Each row is a point on a tangle of strands that fork and nearly touch. The rows are in no order.
Two points are linked if the straight distance between their rows is under 86.8. Some points are linked to none.
K_952: [-26   4  -2  -7  -6   1   6  18 -43   7  10  43  54 -18 -58 -16  -7   6
  23   3   8   6]
K_324: [-28  12   1  11  -5   1  -2  -3   5  11 -21  22  10  22  34  32 -19   3
 -10  11   1 -19]
K_210: [ 45  -7  21   6 -21   6   5 -48  -2  12  -3  -2  -7  16   3 -31  -5 -22
  13  -6   5  -1]
K_815: [  3   7 -28  23 -36  15  -8  15   3 -32 -18  -6   0   2  40   0   2  23
 -55  19  14 -12]
K_406: [-25  -7   4 -23 -41  10  11  34   5  40 -21 -43 -14 -10 -25  19  -6 -15
  -1  24 -27   5]
K_928: [ -3   5   5   4  63 -22 -25 -14  26 -13  46 -26  -3   1  17  29  41  -4
  11  -7   8 -35]
K_19: [-28  11  -3  30 -40  -7 -11  25   8   4 -60 -31  -9 -12 -17  21 -17 -21
  -1 -43  -8  12]
K_733: [-15  11 -17   5  45 -19   3 -21  27 -16  40 -18  -3   2  51  18  32  14
   3  14  25 -37]
K_273: [-41  33   7 -55  28 -28 -13   4  16   3  -5  -2 -21  -8 -11  13  -9  27
  -3  31  14  28]
K_668: [-43  28  12 -18  31 -25  -6  -9  13  10  -6 -11   5  10  15  52 -16 -11
  -3  29  -1 -20]
K_366: [ -1  -5  11   7  30 -12 -17 -14  -4 -11   3  58 -10  24  39   1 -25   2
   0 -29  -9   0]
K_660: [-27  10 -11 -33  44  -7  -1  -6 -11   8  51   8  19  -3 -16  22  17   2
   5  60  27 -33]
K_351: [ 10  12   4  -1  18  -4 -35  -3  13  19 -31  -8  -7 -12  24   1  -4 -14
 -12 -34   1   4]
K_522: [ 23   9  25  -9  34 -21  25 -27  -5 -38  28  15  -5 -12 -17 -18 -14  -1
  31 -25  -8   6]
K_665: [-33  -7  -6  17 -10  23  10  18  -8  33 -37  47  27  36  11  12 -16  -3
   7  10   1  -8]
K_258: [ 16 -10 -16  20 -14  35  -8   9 -28   1   4  -1  56 -30  15   9   7 -10
 -18   0  -6 -35]
K_830: [ -1 -15  -2 -21  38   8  -5 -15  -4  27   9  46  -1  47  -4  17 -13 -27
  11  40 -24 -12]
K_280: [ -3   7 -39 -31  48   4  -4 -29 -18   8  23  19  23 -23   9  14  -2  -6
  -4  46  22 -30]
K_608: [  8   0  -3 -23  22  21   2   9 -29  -3  24  45  32 -22 -30 -23   6  18
   1  13  18   9]
K_770: [-17   8  20 -23  42 -14   5   3   7  20  -6  42 -12  49 -16   4  -6  -9
  20  20  -7   7]
K_15: [-14  10  -9   6 -64  -4   8  15 -15 -16 -17 -19  -5 -18 -18   8 -16   7
 -11   9   6   0]
K_399: [ -9   0 -10 -24  42  22 -30  18 -13   4  15  47  28 -19 -13  14   3  15
 -11   5   8   7]
K_799: [ 34 -32 -38  37 -59  25  -6  -2   2  -6 -40   4 -31  19  17 -32 -12  -8
 -30 -13 -17  19]
K_636: [ 11 -13  -9  39 -43  -5 -17 -12   2  13 -57 -11 -10  -4  -3  -2 -17 -43
   2 -56 -18  22]
K_693: [ 21  -9   0  -8  -2 -11 -26 -41 -12  -4 -12  39 -19  -1   9  -1 -38 -23
   4 -25 -18   9]
K_320: [ 17  -5  -6 -31  82 -18 -46 -18  15  21   3  11 -27  -9  17  -4  -4 -19
   9 -20 -20   4]
K_403: [-22   9  24 -11 -66 -20  34  -5 -23  -6  -3 -40  -7 -13 -15  17 -27 -10
   7  28  -4 -28]
K_451: [-38 -11  -4   7 -26  -2  14   8 -34  18 -17  45  24  20 -44   6 -25  -7
  27  10  -6  10]
K_441: [ -9  27   5  -8 -36  -5  -4  23 -21 -21  -8 -36  13 -43 -26  -2   1  10
 -20   4  34 -11]
K_564: [  9  22 -44  28   6  -5  -3   8  21 -49 -10 -29 -12 -21  67   5  -4  12
 -54   9  -8 -19]
K_425: [  4  20 -43   9  46  -9   6 -12  17 -13 -12  -5 -14 -24  91  -1  -3  -2
 -31 -12   6 -19]
K_272: [-30  -2  19  41 -10   7   1  41   8 -10  -4  -4  24   2   1  32   8   5
   2 -38 -14 -14]
K_362: [ 27  25 -30 -11  36   4 -18  18  20 -14 -18 -42  -6 -47  21 -19  24   6
 -35 -12  16   3]
K_528: [  3  33   1 -22  24 -33 -17 -25  13 -39  13 -12 -16 -27  18  -7   7  31
 -13  -4  44  13]
K_971: [ -4   5 -22 -35  13  26  -9  19  -2  18 -10  -1  -1 -22 -15   8  -4   4
 -14  25  -7   9]
K_363: [ 20  17  17 -16  40 -22  16 -41  23   4   1 -16 -16  19  22 -24  11   3
  18  12  30 -14]
K_602: [-14 -37 -21  45 -53   1  42  28 -23  17  -6  -8  24 -15 -51 -17  -6 -24
  24 -17 -16  42]
K_38: [-30  21  -1 -32  17  -5  -5  21  26   5 -18   6 -24  17  17   6  -5  43
 -16  10   4  41]
K_182: [  4   1 -17 -13   9 -16 -52  14  23 -40  21 -25 -30 -11  20  27  15  44
 -29  -9 -17  35]
K_614: [ -4 -18   8  -7 -28  11   1  15  11  10 -13   3 -28  24 -22 -12   5  24
   5  -1   5  30]
K_401: [  2  21  37  26  -5  -1  34   1  -7   9 -17   9  43  12  -1 -27   6 -13
  17 -22  34 -20]
K_747: [ -5   5  15 -29  47 -25 -53  -7  22  13  16  14 -23  43  11  17  17  23
  -3  18   7   8]
K_216: [ 46 -47 -18  48 -50  36 -18  -7 -14   9  -7  11  -1   1  18 -29   9 -22
 -23 -27  -9   0]
K_213: [ -4 -15   2 -23  -3  17 -16   8  14  49 -12 -32 -11   0 -33  29  -1 -38
  12  11 -47  13]
K_294: [  1  -8  11  -5  13  14  11   0 -15   6  -1  71  15  25 -13 -29  -4  19
  15  -1  21  16]
K_235: [-20 -23  33  25 -49  -3  14  17  -1   3  13  -7  -7  38 -31   2  19  28
  17   2  22  -3]
K_407: [-14 -18   7   2 -25  10 -27   9 -28  11  23  -1  32  -7 -39  35   5 -13
   9  14 -12 -26]
K_199: [ 33 -29 -22   5 -55  37  23   6  -4   2  -2 -35 -15   2   1  -8  -3 -10
 -18  26 -36  -2]
K_229: [ 38 -18  -8 -24  22   5   3 -40   7  -5  33 -12 -25  13  19  -7  10  13
   6  20   2 -12]
K_350: [ 32   1   7 -10  21   9  28  -8  -4 -29  24  -6   6 -40 -22 -22  -4 -12
  22 -27 -24  20]
K_879: [  1  -8  -2  47 -48   7   6 -14 -24  18 -48  28  27  11  13 -22 -15 -21
   0 -28  26 -10]
K_990: [  8  46  -9 -16  17 -14  -3  28  11 -34 -24 -35 -14 -52  -9 -18   2  15
 -21 -23  10  24]
K_99: [-21 -18  13  29 -74   6  41   4 -15  14  -9 -26   8  16 -12   7 -12 -21
  21  17 -22 -22]
K_279: [-26   2 -25 -33  30   0  32  -7  18   3  17 -18 -28   9  26  33  -8  16
  13  48 -26  -7]
K_641: [ 49  -8 -11 -19  13  22  10  -5   9   6  -7   5 -19 -25 -10 -42  -5 -19
  -2 -24 -28  48]
K_420: [ 14  21  22 -11 -15   2  23   6 -24  -8   6 -21  34 -44 -33 -40  11   5
   3   2  40  -4]
K_639: [-20  18 -18 -14  28 -21 -29   3  16 -30  11 -23 -15 -29  24  42  -3  13
 -16  -3 -17  12]
K_449: [  2  10  -1  -5  -3 -12  18 -31 -21 -28  51 -10  23 -18  11   5  13  20
   2  39  35 -41]
K_881: [-11 -18 -11  16 -22  33  -9  16 -25  32  -4   9  53  -7 -20  23   0 -24
   3   5 -25 -20]
K_643: [ 19 -32  23  35 -11   7  -8 -12 -15  -3  33  36  26  25 -16  -9  15 -16
  20 -22 -11 -18]
K_131: [  6 -12  12 -23  48   2 -61  12   8  18  20  36  -1  24 -22   6  20  11
 -10  -2  11   4]
K_594: [ 22  26  30  -2  -9  -4  20 -15 -16   8 -14   5  32 -14 -26 -49   2 -17
  19 -18  47   5]
K_586: [ 10  11 -27   1 -37  -1 -39  21  14 -24 -19 -27 -23  -6  10  -1   9  31
 -58  10  12  10]
K_371: [-12  55  -8 -30   9 -34 -18   6  17 -31 -23 -21 -19 -27  21 -16   0  35
 -37   3  40  37]
K_438: [ 40  -4 -21  -6  11 -15 -23  -7  19 -54  24 -25 -50 -11  35  -4  11  41
 -24 -18 -17  17]
K_896: [ 11  -1  53  -5  13 -14  22  -1  16  17  17  -8  -9  34 -52 -22  16 -32
  34  -6  -8  16]
K_851: [-23   8  16  -4 -10 -14 -31  22  -2   1 -14  -9  -2 -18 -61  17   2  -4
   9 -31   2  23]
K_92: [ -7  -5  15  -9  15  -3 -33  13  35  25 -15   7 -33  58  31   4  13  39
  -6  -5  -3  24]
K_90: [-23  10  44   8 -26 -28  42  -1  -7 -19  21  -1 -10  33 -24   1  -8   8
  33  10   1 -12]
K_580: [ 24 -22  -3  33 -23  -3 -21 -29  -7   3 -26  24 -22  -1  18 -15 -24 -35
  -1 -55 -28  13]
K_180: [ 17  20  29  -3  25 -28   5 -31   2 -27  19  -4  -8   4   4 -16   7  13
  15 -13  39 -16]
K_583: [-31  -3   7 -21   5  -4 -10  15 -17  -6  55   4  25 -13 -27  35  11  16
   2  49   4 -29]
K_769: [ 38 -17 -21 -29  55  13  -2 -22   9  23  -7   7 -17 -17  16 -22  -6 -26
   6  -8 -31  20]
K_917: [-32  35  22 -41  27 -18  24  11  -5  -5   4  15   3 -15 -37 -10 -10  18
  16  18  19  16]
K_973: [ 15 -15  13  15  31   5 -23  -1   7  -6  30  -2   5   5  17  32  14  -7
   1 -17 -16 -37]
K_999: [  9 -43 -12  14 -27   7  -7 -27 -13  31 -12  62  -9  43 -22 -23 -20 -25
  21  -2  -2  27]
K_308: [  3   6 -11  -1  20  10  43 -10   5 -12  43 -33   5 -10  28  -6  33  25
   5  33  33 -40]
K_377: [ 24   4 -25  12  -5  -2   8  -9   2 -53  10 -21 -25 -21  35  12 -15  10
 -17 -11 -32  -7]
K_396: [  0 -33   1  16 -46   5  13   9 -15  14   9   0   5 -11 -69 -19   8 -11
  25 -16  -1  44]
K_254: [-51  39 -13  -7  40 -34   8  -1  25 -19   8 -41  -3 -25  35  47   0   0
   2  10   2 -12]
K_913: [ 14 -21 -12   5 -55  26   7  26   2  20 -12 -56  -9 -19 -28   0  10 -24
 -12   9 -31  10]
K_269: [-49  -4   5  38 -31   4   0  48  13  16 -44  -8   1  15  -9  25  -1   8
  -1 -31   2  13]
K_268: [ 11 -15  20  26  33   1 -11 -14  -6 -10  27  44   6  22  56  -2   8   8
  -6 -19   5 -38]
K_845: [ 14  11 -48 -31  19  15  -8 -18  -9  -7  -3  -5   2 -31  24   6 -14   4
 -31  35  16 -13]
K_73: [ -8   5  28  38  10  11  30  22  -6   2   5  10  48   5  14  -3  13  -2
  19 -28  -1 -25]
K_125: [ 14  -5  -7  10 -27  16  13  17  13   1 -42   3 -23  15   7 -34  -6  12
 -10 -21   2  30]
K_301: [-16  18 -30  10  42 -11   7 -21  -4 -18   1  26  12 -18  72  17 -18   0
 -15  -2  11 -28]
K_534: [ 30 -34 -22  37 -37  33 -23  -9 -28  -1   4  15  28  -9  19   4  -2 -16
 -21 -16  -4 -30]
K_967: [ 16 -28  32  19 -16  -3   6  -8   5  14  28   7  -4  25 -70 -24  26 -27
  39 -27  -9  36]
K_578: [-20 -24   3  38 -63  20  57  33 -10  20 -12 -17  20   0 -20 -16   3 -12
  18  -4 -17  11]
K_177: [ -9  20  24 -10 -25 -25  31 -32 -14 -20  12 -18  -4  -3  -6   8 -24  -5
  20  23   3 -22]
K_768: [ 43  11 -21  14  20   4 -42  26  27  -6 -29 -60 -18 -25  37 -10  29   6
 -47 -28  -5  -3]
K_24: [ 18 -21   3   2   6  14  16 -19 -18  20   6  68  20  30 -16 -33 -17 -24
  25   2  -9  19]
K_941: [-11 -12  17  47 -37   5  35   2 -10  27 -30  27  38  34 -13 -36   7  -7
  23 -20  32   8]
K_83: [ 40 -34 -10 -12 -16  40  33 -15   7   0  20  -8 -23  19  15 -15   8  17
  -3  33 -20  -5]
K_551: [  6 -13  35 -19  -3   1   6   4  18  35  12 -35 -16  17 -48   1  13 -28
  25  12 -26   7]
K_374: [-33  38  33 -23  38 -33  15   0 -13   0  -8  25  14  10 -42   2 -17 -19
  31   6  12   2]
K_27: [ 13  -5   1   5  -2  14  -2  18  27   2  -9 -42 -18  13  36  16  17  18
 -14  -4 -14 -11]
K_707: [-33   0  -1 -29  -2  -5  16   6  21  -1  12   0 -28  31  20  28  -8  38
  -1  44 -17  11]

A fork is a point with three links, a tip a point with one. Leave the first point through the second and follow the links. Name the first fork or tip that comes.
K_449; K_308 => K_401
K_258; K_881 => K_399
K_269; K_19 => K_449
K_551; K_213 => K_180
K_280; K_660 => K_403
K_608; K_952 => K_564

Follow the links from the first point to the second, and from the first to the third. Name the last point that the two ways share.
K_374; K_660; K_24 => K_399
K_522; K_799; K_401 => K_403
K_879; K_213; K_636 => K_401
K_199; K_320; K_362 => K_180
